Points on a hilly landscape, in no order, each with its height.
From any point a ball rolls to the lowest of the 2 points nearest to it. It stops when none of these is lower. Distance is the straight distance between rows; heights are no part of it.
modup: 119	95	98	107	89	106	89	81	90	90	96	82	113	103	116	105	101	89	78	96	86	99	122	99	105	86	95	107	100	113	85	107	94	113	87	111	106	86	97	107	90	107	98	97	82	69	108	87	92	112	85	115	99	114	104	79	88	119	89	121	106	109	135	85	76	118	75	79	89	112	84	87	86	84	116  h=270
Gugid: 89	113	98	87	90	107	89	99	98	124	91	117	94	114	69	102	100	92	90	111	85	61	118	95	87	108	91	122	103	121	108	113	95	100	97	68	114	93	92	101	110	98	107	105	123	117	107	114	127	89	92	89	104	98	118	86	115	112	102	85	97	91	107	94	109	90	99	109	87	61	113	120	101	107	73  h=695
peg: 128	84	120	104	97	102	86	85	87	84	102	89	110	107	134	87	105	97	86	74	108	108	120	110	136	95	116	92	90	74	82	103	119	120	118	113	102	108	100	118	97	102	90	87	63	81	101	80	80	110	83	107	117	104	88	101	80	123	97	131	75	110	129	98	64	111	78	70	84	149	69	62	78	92	100  h=413
Miv: 105	91	108	86	124	102	92	120	111	110	113	111	101	111	111	89	106	108	98	84	130	85	96	110	125	125	128	94	82	73	116	115	112	104	125	105	77	124	98	107	115	117	96	98	80	115	86	107	88	88	105	78	119	92	93	126	101	101	110	106	72	79	84	114	98	87	105	96	114	123	98	76	106	124	60  h=459
zevo: 81	108	106	105	90	80	79	100	120	93	75	112	83	72	115	95	80	93	157	108	112	144	65	115	88	94	85	79	125	123	127	97	118	69	102	69	74	127	96	95	111	90	123	96	121	118	81	130	95	83	107	112	118	78	101	123	84	67	120	84	113	111	70	109	149	80	117	107	112	92	117	108	101	98	76  h=390
sukir: 89	111	103	102	91	91	109	106	114	96	105	114	81	104	78	89	100	98	136	89	114	129	82	114	99	102	92	86	96	91	107	79	106	91	99	82	108	115	100	82	105	87	109	98	109	128	101	110	115	100	109	105	98	87	95	112	98	86	94	93	101	115	75	98	123	97	124	116	94	95	101	94	96	90	109  h=302
Voren: 90	109	98	93	95	103	77	105	102	118	83	119	90	98	88	97	95	96	107	103	93	74	104	101	96	111	100	112	106	120	117	118	103	88	110	66	91	106	88	102	117	99	110	101	124	118	100	119	107	79	98	91	112	90	112	98	107	98	111	83	90	88	94	99	121	76	105	105	96	72	113	115	108	118	55  h=680
fini: 97	93	82	79	59	105	103	88	116	118	122	108	101	125	58	125	109	91	89	84	97	67	118	137	94	118	97	120	85	120	110	106	77	96	100	89	118	74	83	92	86	105	103	92	87	91	116	105	122	96	103	105	95	119	114	73	118	120	74	114	87	89	104	84	97	101	98	104	103	84	110	98	113	84	115  h=721
fiv: 105	108	108	111	126	117	92	99	74	102	78	73	116	86	135	90	89	107	79	130	76	91	105	52	83	69	103	103	119	116	78	103	96	108	75	128	90	103	117	109	107	111	99	99	115	97	85	97	92	113	91	95	91	96	98	104	91	88	129	103	131	97	128	102	98	120	85	84	95	85	98	120	84	109	93  h=552
kup: 101	121	113	107	68	95	81	79	114	109	91	117	76	119	61	73	90	78	125	92	93	105	117	112	92	83	68	110	105	110	99	89	116	97	92	39	132	104	85	101	114	65	122	101	130	120	111	109	140	110	84	121	110	87	100	88	96	114	84	96	103	135	123	67	107	94	104	105	48	81	84	99	69	72	98  h=185
nog: 81	118	103	109	132	100	143	123	102	107	120	111	87	112	61	93	107	130	94	121	112	98	74	63	92	109	98	88	88	60	83	58	105	115	108	113	130	105	118	88	110	82	85	128	124	146	98	79	118	112	115	72	85	84	94	115	127	83	102	70	105	102	62	108	95	102	126	138	98	97	111	125	107	114	119  h=564
kur: 90	78	90	77	102	107	95	111	101	122	91	91	124	91	114	124	107	94	77	109	98	58	113	108	87	108	123	101	100	136	107	134	72	82	86	124	74	95	96	103	91	133	116	93	92	82	84	122	93	84	99	87	92	111	112	100	107	95	111	115	109	62	99	110	113	96	95	84	133	83	126	108	125	117	76  h=227
Gom: 118	98	99	95	118	114	84	110	84	105	91	116	98	104	113	91	98	99	87	88	96	66	111	83	129	117	111	121	100	95	111	131	110	112	121	88	84	94	95	125	125	111	87	106	104	92	111	95	85	88	92	80	121	108	104	98	103	112	112	88	72	88	111	109	81	84	86	89	94	111	93	95	101	123	51  h=301
tad: 94	99	138	80	90	118	86	108	127	130	97	96	99	125	92	73	109	86	92	95	121	74	121	108	104	84	121	90	78	95	77	98	105	93	92	89	107	141	93	98	108	106	131	91	101	136	79	127	143	122	84	87	104	70	92	123	98	110	101	131	94	88	119	96	105	109	106	77	75	86	105	81	69	91	66  h=433
Lavo: 107	69	89	78	95	105	87	103	101	100	103	82	132	89	138	122	107	97	84	93	109	87	110	128	103	109	127	92	95	117	106	130	81	90	99	132	64	102	94	101	83	139	108	80	69	71	83	111	80	89	103	93	105	113	104	103	99	99	103	130	99	70	102	113	98	97	95	79	136	112	110	88	117	105	85  h=312
Ritu: 83	117	125	96	80	90	94	107	130	112	90	120	69	112	75	76	90	92	149	96	120	126	78	122	98	98	90	84	96	93	112	77	117	84	102	59	102	136	88	89	118	79	127	98	123	143	93	127	130	96	105	107	111	72	93	124	96	81	105	91	96	116	78	96	136	83	132	111	83	86	107	97	86	91	82  h=250
nefa: 104	96	96	91	113	111	103	98	75	128	91	94	127	92	96	119	101	99	50	128	66	35	126	62	77	98	97	132	109	135	93	125	71	101	75	115	111	66	102	123	99	117	96	102	104	68	108	96	108	100	82	93	93	121	122	79	115	117	108	91	113	73	130	98	78	114	80	88	104	70	106	123	112	111	89  h=237
kune: 91	92	100	96	105	106	83	105	100	103	72	75	123	74	144	107	88	89	107	120	96	105	89	98	76	79	114	86	122	133	102	119	90	81	81	126	62	118	103	97	96	125	124	88	105	95	69	126	84	91	96	98	91	91	105	109	89	74	126	113	129	81	98	112	130	97	94	84	129	86	118	117	106	105	81  h=480
dito: 119	91	89	100	122	113	96	101	65	112	91	94	122	88	116	115	99	102	56	114	66	50	128	63	100	106	101	130	106	125	105	130	81	118	89	118	90	66	97	125	106	121	81	102	94	55	120	84	81	98	91	87	100	125	114	80	107	114	110	91	97	77	128	107	63	103	73	82	102	100	90	110	112	119	78  h=340
kedu: 81	115	112	88	80	102	100	84	103	126	83	89	103	106	79	97	93	88	101	120	88	85	102	97	62	70	88	97	115	134	77	83	90	84	69	87	120	103	98	90	96	97	130	102	133	119	83	118	141	109	92	105	88	88	113	90	102	96	100	105	134	104	115	83	119	109	101	104	90	53	117	139	87	89	111  h=175
Vak: 106	119	98	121	132	107	124	108	78	100	121	92	99	105	88	98	100	129	62	124	85	88	99	40	97	101	93	108	97	72	77	76	99	126	93	118	131	83	116	105	106	90	68	129	104	106	116	59	101	116	101	85	85	106	97	86	114	104	99	75	109	101	107	104	66	124	93	118	85	106	98	121	99	112	128  h=590
nonud: 93	122	104	121	121	106	84	101	75	101	65	102	89	82	112	85	76	108	108	129	76	102	99	53	84	79	80	114	132	112	97	109	117	103	98	73	90	103	109	108	129	91	102	114	147	115	98	104	96	93	89	98	107	87	102	101	97	88	124	71	114	107	112	102	110	91	96	96	77	74	102	137	85	118	69  h=633
Sot: 102	98	112	97	101	106	113	101	111	98	115	86	105	115	99	90	111	101	94	90	119	114	97	108	110	98	118	79	75	73	80	84	99	105	98	123	114	121	109	89	90	104	99	103	73	113	97	94	105	120	98	97	93	89	89	114	94	104	89	125	96	100	97	100	91	119	106	97	98	115	95	78	85	96	121  h=331
lanap: 113	74	101	84	60	102	77	86	115	106	112	113	107	120	93	110	113	84	95	62	109	77	130	157	120	110	112	115	82	103	108	119	95	103	118	84	99	93	83	106	94	111	107	81	68	79	107	105	111	102	95	109	116	109	104	89	96	129	77	131	66	92	121	91	86	95	88	76	95	115	86	68	99	83	89  h=746
das: 128	83	108	96	109	103	86	101	87	82	102	104	108	98	132	93	107	100	93	73	108	99	107	120	140	116	120	101	95	79	103	118	115	111	129	107	84	98	98	125	102	113	79	89	69	74	101	89	69	92	94	100	123	113	94	102	86	119	101	115	68	101	111	105	71	91	83	81	102	144	77	70	101	109	86  h=458
vevag: 122	89	79	107	123	109	95	94	61	85	87	85	121	77	142	115	96	100	77	108	68	87	109	76	106	102	98	116	119	117	106	124	88	116	97	124	72	73	103	120	98	112	76	91	96	53	109	80	60	85	95	94	104	122	104	84	95	105	115	94	105	91	118	110	72	101	70	87	112	111	91	107	111	116	94  h=402
gam: 82	112	123	101	118	101	131	120	123	105	114	92	92	115	84	73	106	113	118	109	138	122	71	95	98	93	117	61	80	64	78	67	109	96	96	118	112	146	112	83	105	93	113	111	107	155	76	105	119	125	109	83	95	65	81	138	99	75	108	107	113	102	64	111	117	106	133	116	99	100	105	96	84	105	108  h=532
fulan: 100	116	94	107	71	88	81	82	101	102	84	127	74	105	74	91	90	81	124	89	85	105	111	114	99	96	68	118	112	114	119	109	108	99	111	41	114	85	88	103	114	76	104	102	123	100	120	108	113	89	95	119	115	101	108	82	94	112	89	81	89	127	113	83	107	83	99	108	71	85	91	99	96	89	84  h=64
Fot: 118	111	104	131	100	80	105	85	90	63	104	108	75	106	100	84	97	101	117	84	104	150	101	93	126	94	78	95	106	64	95	85	124	118	114	78	121	90	104	105	99	62	81	112	87	91	122	68	84	108	92	133	102	105	87	92	83	112	80	93	90	144	113	85	83	108	98	101	68	142	67	75	86	79	140  h=422
zedun: 109	82	81	103	82	89	116	83	106	70	120	77	110	97	119	118	108	92	104	80	112	150	93	134	114	102	105	75	93	88	91	91	92	100	107	132	102	93	102	84	64	105	91	90	60	69	105	86	77	108	111	126	89	114	92	86	85	109	77	129	102	115	91	91	89	118	99	97	120	133	90	80	103	77	163  h=105
lov: 111	83	121	87	97	107	88	107	115	109	115	107	101	121	101	84	112	95	94	70	126	85	111	125	131	114	126	100	71	69	96	110	112	106	122	95	89	122	95	104	105	110	100	92	67	110	90	107	104	104	96	85	119	93	93	122	98	118	98	122	61	89	105	104	90	96	100	82	91	124	89	60	90	107	70  h=415
lovur: 84	108	80	120	78	74	113	80	105	69	96	98	89	76	108	114	88	96	129	100	98	165	78	114	83	87	69	87	123	114	110	79	100	85	89	94	101	86	104	81	78	75	104	98	110	81	105	92	88	94	110	137	82	107	99	85	91	78	82	94	131	136	86	92	126	106	108	121	106	106	102	105	108	72	156  h=351
zekip: 111	94	137	101	94	107	78	97	108	88	86	83	108	108	134	71	89	86	104	90	117	120	108	114	115	72	120	75	96	91	70	104	119	100	98	103	92	139	101	104	105	101	124	88	84	108	78	109	104	128	84	106	112	79	85	119	67	104	109	135	96	112	128	101	99	107	87	65	79	115	80	69	59	82	80  h=108
lek: 96	100	129	81	77	114	82	97	115	129	86	97	103	117	92	83	99	81	93	100	105	69	123	112	92	81	106	107	95	120	82	112	100	90	84	80	109	123	92	104	105	109	133	91	112	115	86	129	140	116	82	98	107	81	105	103	97	112	98	123	100	93	126	92	114	104	95	76	82	72	107	96	72	89	69  h=367
rog: 81	98	72	92	106	96	138	115	110	105	143	129	86	116	31	128	116	129	96	102	100	77	83	104	91	140	91	117	79	80	120	73	86	107	114	105	128	69	100	81	87	88	76	115	105	114	120	83	109	83	128	78	78	116	107	92	145	100	85	65	80	89	56	106	99	86	123	147	122	93	119	123	144	109	127  h=333
bor: 110	86	129	82	99	117	94	111	104	130	104	85	122	113	111	99	111	94	55	101	106	53	137	91	103	90	127	105	76	104	79	109	88	105	79	127	104	109	103	113	96	129	115	95	77	89	85	108	120	125	84	85	101	98	100	105	99	122	102	141	92	69	135	99	76	126	88	70	96	103	96	74	80	104	81  h=434
Sig: 81	110	112	87	100	104	122	95	102	128	95	79	123	107	85	105	96	101	73	131	93	69	103	67	60	77	103	94	107	122	66	77	80	87	62	123	123	104	112	93	92	110	119	102	120	113	75	107	131	118	93	96	78	95	109	97	106	97	103	106	139	87	115	94	103	125	98	104	103	59	125	141	93	98	121  h=274
Lodiv: 98	118	79	108	80	86	93	97	97	100	105	141	68	112	50	101	99	100	113	88	82	91	107	104	104	119	63	132	104	101	130	100	106	109	124	40	122	67	88	100	115	69	81	112	127	104	138	91	112	81	103	109	111	116	107	71	115	117	83	57	77	119	95	85	93	81	106	127	71	95	87	104	113	97	96  h=167
Betop: 88	99	89	101	91	85	126	108	118	82	124	110	80	104	72	107	111	104	129	86	120	139	75	127	102	115	92	84	85	76	112	71	100	96	109	105	115	98	102	77	84	87	91	101	86	111	110	98	100	101	120	111	92	99	94	107	103	93	82	91	96	113	62	105	113	100	126	126	110	111	100	93	108	86	141  h=336
zug: 109	87	92	83	58	105	82	81	107	112	101	108	108	110	83	118	111	80	81	80	86	63	137	137	102	103	96	127	94	131	103	125	84	102	103	83	106	77	77	111	91	110	114	90	83	71	114	105	117	102	88	113	111	120	114	70	101	133	75	120	87	91	128	83	84	103	83	83	92	90	92	86	102	80	94  h=733
Rav: 113	118	82	133	113	93	108	79	69	67	101	84	98	90	111	99	89	114	89	116	70	130	102	63	94	81	73	107	119	89	91	85	108	125	87	100	117	76	115	103	90	78	74	114	103	76	121	60	82	108	95	124	87	114	98	72	95	103	90	83	121	134	119	81	79	122	85	108	85	115	82	104	92	87	146  h=606
raz: 102	98	76	97	133	97	105	117	80	97	103	107	102	84	109	117	103	116	92	107	95	86	93	81	102	126	105	110	104	98	126	115	97	106	113	110	80	85	106	103	107	107	75	109	102	93	112	96	74	73	111	79	96	112	102	101	120	88	112	75	96	80	78	115	97	85	99	114	124	100	114	115	133	129	86  h=67
sifa: 89	99	86	102	117	89	129	129	118	93	130	136	72	101	57	106	115	124	133	88	122	111	71	109	113	141	96	105	81	61	126	79	109	103	133	96	104	95	100	87	104	88	73	116	100	125	109	100	97	83	124	82	102	96	96	115	122	89	94	65	69	96	44	113	112	74	134	134	113	113	105	96	128	110	100  h=287
dem: 91	102	112	83	114	113	119	112	107	129	108	83	121	112	101	101	107	105	66	119	106	67	108	78	83	95	123	95	87	107	79	97	83	96	75	129	112	112	111	97	96	120	107	102	97	112	82	105	123	116	94	84	85	93	103	114	109	97	110	117	116	77	105	103	98	120	102	95	108	80	117	106	97	111	101  h=349
Seze: 111	97	86	109	94	98	119	86	94	82	127	77	109	103	103	114	111	103	83	94	100	123	100	105	110	100	101	87	87	80	84	82	92	110	95	133	126	88	104	90	75	98	84	104	64	76	118	72	87	112	104	112	84	114	94	85	100	112	73	117	102	110	104	91	77	125	95	101	107	128	89	86	94	83	163  h=153
dezap: 105	88	133	93	101	109	96	102	117	99	107	78	112	115	124	77	104	93	97	88	132	116	106	117	119	85	130	71	80	71	66	97	109	100	102	125	95	144	108	94	96	108	116	90	66	115	76	105	104	127	90	95	103	77	81	129	80	105	102	147	92	98	109	105	90	119	97	73	95	124	89	65	70	92	99  h=263
guran: 82	92	79	82	78	97	127	101	124	113	134	125	90	123	24	123	119	106	114	90	100	79	85	137	87	134	96	110	78	98	124	80	78	94	107	94	122	78	84	76	82	88	96	100	102	116	114	105	123	84	121	97	84	115	111	99	134	101	73	86	88	91	59	93	111	84	130	137	119	85	128	114	134	94	127  h=353
gapel: 100	78	72	96	100	77	114	104	112	74	120	109	98	79	101	125	114	105	137	79	121	138	72	142	105	131	97	90	97	88	132	96	102	91	125	110	86	87	97	87	75	102	84	95	74	83	107	109	66	73	130	111	99	119	98	104	103	92	90	87	87	103	54	114	111	87	114	122	139	121	104	92	136	98	124  h=104
mefav: 92	90	79	87	77	91	129	97	120	98	137	109	93	118	45	122	119	102	110	86	111	104	89	134	96	125	96	103	73	90	112	78	80	95	100	106	125	81	91	72	75	95	95	99	82	102	116	94	110	96	122	108	82	114	102	93	119	108	69	99	88	95	72	92	101	99	120	125	118	98	113	100	119	83	147  h=357
durev: 112	95	102	113	145	118	97	113	72	102	83	72	123	79	152	91	88	111	73	128	85	84	99	44	96	86	114	103	118	101	86	117	92	112	88	141	70	104	115	113	111	122	88	100	104	86	91	96	72	106	95	82	94	99	97	117	94	87	136	105	119	83	118	116	88	116	89	83	109	107	92	114	93	126	78  h=505
meven: 90	101	79	101	131	104	143	131	101	92	140	129	79	106	52	116	118	133	96	97	110	89	82	82	107	141	96	111	81	53	119	81	101	118	128	115	114	78	108	94	103	92	62	125	103	121	119	81	92	87	127	68	87	105	99	105	138	98	93	57	75	88	50	117	89	86	121	144	118	114	109	109	138	119	116  h=314
Magu: 99	109	80	117	79	72	101	99	108	92	104	153	56	102	61	106	102	100	142	80	99	118	92	115	112	132	60	122	103	93	143	92	112	98	133	42	113	74	86	96	109	60	76	107	117	100	137	91	102	74	109	119	114	116	100	87	109	102	85	54	71	126	78	90	108	69	117	133	83	105	88	97	119	97	102  h=211
latol: 87	112	134	83	104	118	110	117	128	141	112	104	93	143	59	71	111	95	87	102	122	65	105	90	98	98	120	96	70	83	78	81	101	101	86	95	130	132	103	93	108	98	120	106	110	153	82	114	156	124	91	77	99	67	95	128	116	106	102	114	96	87	101	92	105	108	124	102	78	78	114	100	79	104	80  h=485
suz: 124	97	95	119	140	114	91	102	58	85	79	80	114	81	152	92	87	114	77	111	71	93	100	50	114	95	99	113	121	100	96	123	102	120	101	128	69	91	114	124	114	113	73	99	106	70	103	81	57	97	93	93	104	111	96	104	93	96	130	92	106	97	121	115	74	101	78	83	95	120	83	112	98	123	76  h=453
kefu: 109	100	92	123	98	69	112	93	102	67	112	123	69	96	91	93	105	102	134	78	111	159	89	112	118	111	74	95	105	72	113	78	121	103	125	81	116	84	104	92	92	66	81	110	90	89	121	79	85	95	109	128	99	108	87	100	87	99	80	81	90	141	81	90	99	94	112	115	91	132	77	80	98	79	144  h=395
pafi: 94	114	122	113	83	89	79	93	119	93	73	107	77	94	108	73	81	91	148	99	113	146	83	110	97	81	82	80	120	107	108	89	126	79	94	54	91	128	95	101	119	80	127	92	124	123	86	125	116	105	99	121	118	75	94	118	78	79	112	95	108	127	95	97	137	85	113	97	80	94	99	92	77	85	81  h=325
memul: 120	85	86	95	134	104	94	115	80	100	105	105	114	94	127	112	104	113	82	93	96	72	107	85	127	135	119	115	99	96	122	135	99	111	120	117	67	84	100	120	109	124	72	102	86	73	114	90	62	76	101	71	112	120	101	102	108	110	114	90	79	73	95	116	75	88	90	95	119	123	101	95	126	134	66  h=187
pek: 77	121	116	108	137	97	137	122	107	100	110	96	85	102	90	79	97	126	106	122	119	124	65	69	92	92	102	67	96	62	83	58	109	106	97	121	110	126	124	87	114	86	100	120	122	152	84	90	111	119	111	79	85	71	84	125	108	67	112	87	120	106	64	111	110	107	127	125	98	97	103	116	93	113	115  h=549
viluk: 111	87	125	92	102	113	62	103	100	110	67	104	106	94	132	78	89	84	95	98	96	76	120	108	112	87	121	106	106	111	97	136	112	100	107	88	72	122	89	120	122	120	125	86	103	99	81	122	101	102	80	94	129	86	104	113	82	108	118	115	86	83	128	108	103	87	81	62	90	100	91	88	83	107	35  h=439
lozig: 80	101	90	101	101	92	119	94	92	86	101	60	121	77	126	122	91	103	102	120	96	129	79	92	64	77	95	73	119	125	88	87	83	81	68	139	88	101	114	79	75	103	106	97	106	92	82	99	84	101	111	108	71	108	100	94	96	70	108	110	149	101	88	106	124	116	102	112	132	82	125	130	113	96	140  h=553
dore: 84	123	99	119	143	101	140	115	85	100	122	95	100	98	84	100	96	143	77	135	90	102	80	36	88	101	89	97	103	63	80	57	104	122	100	126	135	93	125	94	106	78	70	134	129	128	107	60	104	114	113	73	78	94	92	95	122	79	106	61	120	103	82	114	83	120	107	133	96	100	106	140	111	118	130  h=576
dofef: 95	103	78	122	82	74	118	83	104	69	112	98	82	88	90	113	100	100	124	93	107	164	84	118	97	99	72	90	107	89	105	77	101	97	100	97	116	77	105	80	76	71	90	102	91	78	122	81	87	106	112	138	83	117	94	81	91	97	70	94	114	137	83	84	109	105	110	116	107	119	88	93	104	70	173  h=373
Degid: 102	95	76	95	105	90	106	106	95	87	111	110	100	87	104	120	109	103	109	86	102	103	88	115	106	128	103	99	96	103	127	109	96	98	116	99	88	84	95	99	94	104	81	98	90	89	110	98	74	72	115	94	99	117	102	97	108	97	96	86	91	92	79	110	102	83	102	115	124	107	108	99	127	112	102  h=152
dopap: 107	78	65	102	89	90	121	97	104	67	127	95	103	89	99	128	115	103	115	79	115	139	85	137	114	120	99	87	88	86	114	93	94	94	115	126	99	80	98	83	66	104	79	93	62	69	115	90	71	91	121	117	88	125	96	90	102	105	76	104	93	104	71	101	94	103	109	118	135	126	100	85	124	88	157  h=55
Vop: 101	99	85	85	78	102	90	95	103	123	101	130	93	112	56	111	110	92	92	90	82	51	120	121	99	125	95	128	91	126	125	130	83	95	109	66	109	75	77	104	103	98	100	98	105	93	119	111	116	75	104	95	106	114	119	78	120	119	87	91	79	87	101	89	97	84	97	110	97	72	112	103	118	103	76  h=709
vor: 90	91	92	97	106	105	101	99	91	103	87	63	128	75	139	117	92	96	87	126	83	96	94	85	66	76	105	88	120	139	90	107	77	81	68	142	75	104	106	95	88	124	114	93	103	88	76	111	88	101	99	97	77	102	106	100	96	75	122	117	142	80	104	108	119	111	93	88	128	74	120	129	109	102	111  h=521
Fodo: 108	112	74	119	120	95	110	97	68	76	103	87	103	81	118	114	94	115	85	117	74	117	91	62	92	98	84	109	115	99	102	96	98	119	96	114	104	71	114	99	97	94	69	111	102	79	120	71	72	96	106	104	85	118	99	76	107	91	104	77	115	113	105	101	84	110	89	116	104	104	94	120	114	108	130  h=591
buru: 104	121	104	110	112	110	112	99	86	114	106	99	101	113	78	95	98	107	71	120	85	73	111	56	95	92	90	115	101	96	81	84	99	117	86	100	135	86	109	107	108	94	88	117	113	109	107	82	118	115	93	93	91	99	105	84	110	111	98	82	108	103	120	88	78	120	90	112	80	84	97	118	86	106	113  h=607
Norif: 102	118	104	130	123	109	89	91	73	88	75	83	98	81	127	83	79	109	99	130	69	116	98	47	84	68	81	109	130	108	85	97	113	114	87	96	91	99	115	108	116	89	94	107	132	98	97	87	87	109	92	110	95	94	96	96	86	87	121	84	128	114	126	100	95	108	81	94	79	93	88	124	79	108	93  h=597
sume: 79	121	129	87	112	106	117	119	127	127	105	107	89	125	73	71	100	108	112	110	128	95	78	95	91	95	116	80	82	78	85	71	105	93	90	97	114	144	109	88	118	92	123	106	125	165	78	117	142	114	103	75	99	62	89	133	108	85	110	100	107	98	75	103	122	96	133	114	90	79	112	112	86	110	84  h=513
rap: 116	93	124	103	92	108	63	89	101	88	69	94	106	93	139	81	85	82	114	92	96	115	106	111	110	71	109	97	115	106	91	117	124	95	102	81	77	126	93	114	114	101	123	85	105	96	81	116	99	111	84	113	118	84	96	111	69	104	113	119	98	111	130	100	108	93	78	66	84	109	84	83	75	90	62  h=308
nozu: 97	108	117	110	89	99	66	90	104	91	60	99	91	83	132	79	78	85	131	104	98	132	93	105	95	70	93	93	124	122	100	113	118	82	96	69	77	124	94	108	115	96	124	91	123	106	83	120	94	102	91	117	118	82	101	113	75	93	117	99	109	117	114	101	129	85	90	80	87	96	96	98	78	96	64  h=405
nov: 123	81	89	99	85	90	82	82	88	74	100	110	102	91	126	108	103	92	110	66	97	114	105	138	131	113	103	108	104	101	120	123	109	106	126	89	85	81	89	118	91	102	83	81	77	62	110	89	60	81	97	118	124	124	98	85	85	117	92	103	71	115	110	97	80	83	78	86	109	139	77	72	110	96	99  h=489
sotar: 81	104	101	101	92	91	74	102	111	97	70	90	107	72	126	106	82	89	134	114	104	125	74	117	82	92	105	81	122	132	121	111	104	67	90	92	64	123	91	95	102	110	127	91	114	108	77	132	88	80	103	107	102	87	103	115	88	68	123	99	117	93	76	111	145	82	103	93	127	80	123	117	106	102	77  h=431
Lodir: 108	88	107	94	87	94	104	101	118	90	120	103	96	117	94	91	117	94	114	73	127	118	96	136	124	111	114	87	75	65	96	88	108	104	120	107	104	116	94	92	91	99	96	95	62	106	99	101	97	109	105	108	108	99	89	113	95	117	86	118	74	102	93	96	94	100	111	96	97	130	88	67	90	93	117  h=366
Kip: 86	115	89	112	114	99	82	106	86	110	71	124	88	83	93	99	83	101	111	121	82	87	97	78	94	108	87	120	125	120	123	122	113	97	113	65	85	94	98	107	131	90	97	111	144	116	107	112	99	72	97	91	112	93	112	96	109	90	119	59	95	95	91	110	117	73	104	108	93	74	112	133	116	127	56  h=663
Gamo: 110	94	117	97	102	112	58	108	95	116	71	125	96	98	111	85	87	86	100	93	95	65	117	106	124	107	108	122	104	112	111	142	117	103	126	61	77	107	84	125	134	107	112	96	116	101	100	118	105	89	83	90	134	92	111	107	90	117	113	94	71	89	118	106	100	76	86	75	84	98	95	93	93	122	25  h=414
Gusi: 94	100	111	84	139	115	109	126	106	121	106	94	111	108	113	93	106	113	79	107	124	70	98	80	109	116	134	95	87	78	99	110	96	102	105	131	77	121	108	102	111	127	95	105	89	118	83	107	93	99	103	67	101	91	89	135	109	91	121	109	93	66	83	116	102	101	110	94	117	108	113	90	105	130	65  h=496
lukin: 115	82	117	88	54	97	62	81	118	97	90	109	105	109	111	97	99	74	112	68	113	99	125	158	120	90	113	101	92	109	97	121	109	93	116	74	92	110	80	112	96	101	126	78	86	89	95	114	109	105	91	118	124	99	99	93	79	124	84	135	77	108	128	90	100	93	80	69	86	112	81	69	79	71	78  h=761
Nes: 138	95	104	113	104	110	81	78	74	79	86	88	110	101	136	92	97	92	75	90	78	99	123	95	123	86	99	111	106	96	86	117	106	124	102	108	92	92	99	128	99	103	92	92	79	62	108	79	80	107	80	110	116	113	98	85	82	122	97	121	90	110	143	96	62	108	70	67	80	130	66	80	81	95	94  h=346
rad: 109	98	88	100	92	108	112	86	94	99	116	83	117	105	101	117	106	98	71	101	91	93	112	93	93	95	101	103	94	109	84	98	81	107	76	127	117	83	106	100	80	111	91	99	77	73	110	81	95	113	96	106	83	118	106	79	103	112	84	116	112	101	123	90	77	127	85	96	105	99	99	96	99	86	143  h=206
lod: 84	105	96	108	72	81	94	83	110	81	87	89	95	76	115	111	87	85	138	100	104	157	79	121	80	80	80	81	124	128	107	87	103	72	88	88	88	98	98	82	85	90	122	89	115	92	93	111	93	97	106	133	91	96	99	96	84	77	94	102	129	128	91	98	135	99	104	107	110	92	108	102	105	78	127  h=320
bezog: 81	110	104	96	73	95	101	92	112	100	93	81	98	101	99	101	91	88	117	105	101	121	93	117	74	77	94	86	106	124	88	88	92	79	76	92	102	111	100	86	90	99	129	92	115	113	88	116	119	109	101	114	87	90	101	95	91	85	94	114	129	111	103	93	128	105	104	103	101	73	113	113	89	82	117  h=262
fufe: 90	102	85	115	97	70	117	112	118	88	113	141	58	92	68	102	107	117	150	86	115	137	73	119	110	131	69	101	102	76	139	77	118	92	129	69	103	87	95	90	106	72	82	107	112	113	121	98	100	75	120	105	109	99	97	107	108	81	92	57	81	122	48	108	116	70	135	134	100	108	100	93	116	95	111  h=251
pifa: 110	73	107	80	94	112	87	105	108	117	100	86	129	101	130	112	111	95	70	94	110	73	125	117	106	100	132	92	84	109	89	122	83	96	88	135	80	109	95	109	91	138	116	82	68	76	81	113	99	112	92	89	100	106	101	105	94	109	101	142	96	67	120	109	87	116	87	69	118	112	101	75	103	102	83  h=371
revut: 97	113	120	94	69	105	78	87	110	112	78	101	89	116	84	81	90	77	111	99	94	95	120	109	87	72	86	107	106	119	86	100	107	92	87	59	115	116	86	104	111	89	132	95	125	118	95	121	140	117	86	111	110	80	104	94	90	110	96	109	108	115	129	80	117	99	94	90	65	72	96	99	71	77	83  h=278
deni: 98	83	96	83	103	110	102	101	85	127	90	80	135	87	113	126	102	95	57	123	79	51	125	83	76	88	110	110	105	140	93	124	66	96	70	136	95	83	101	111	89	132	112	95	94	70	91	111	101	101	92	91	87	113	115	90	107	106	112	115	119	63	123	104	94	113	88	82	122	74	117	117	115	112	94  h=60
Zefa: 99	104	81	120	117	100	113	86	75	74	96	65	121	76	131	115	93	109	87	126	73	126	89	71	77	74	89	94	121	112	89	89	88	105	74	132	96	88	116	91	78	99	85	100	101	78	101	78	75	101	106	112	76	114	99	83	96	83	110	98	139	110	106	101	97	120	87	107	117	99	104	122	107	95	145  h=574
Gev: 93	108	100	93	114	107	124	114	103	109	118	95	103	113	85	103	112	109	82	108	109	86	94	89	97	106	114	95	86	85	91	87	90	104	94	121	118	103	112	91	97	102	94	111	97	120	95	93	112	111	108	84	86	98	96	108	112	94	100	102	100	88	90	104	94	109	109	113	110	93	110	103	101	111	116  h=372

Call two points neighbours if one is among the 2 nearest of the other. Go from one point of each pair to the other, from neighbour to neighbour, staying as low as possible. Name the highest point that can't be avoided.
Ritu and dopap -> viluk
fulan and kedu -> nozu
raz and dopap -> Degid
zekip and kedu -> Gev
Ritu and deni -> bor
fulan and Ritu -> mefav

For each start below, name the point where the ball stops.
fiv -> deni
das -> dopap
nov -> dopap
lanap -> deni
Miv -> zekip
Vak -> fulan
Fot -> kedu
rog -> fulan
Rav -> Ritu
Fodo -> Ritu
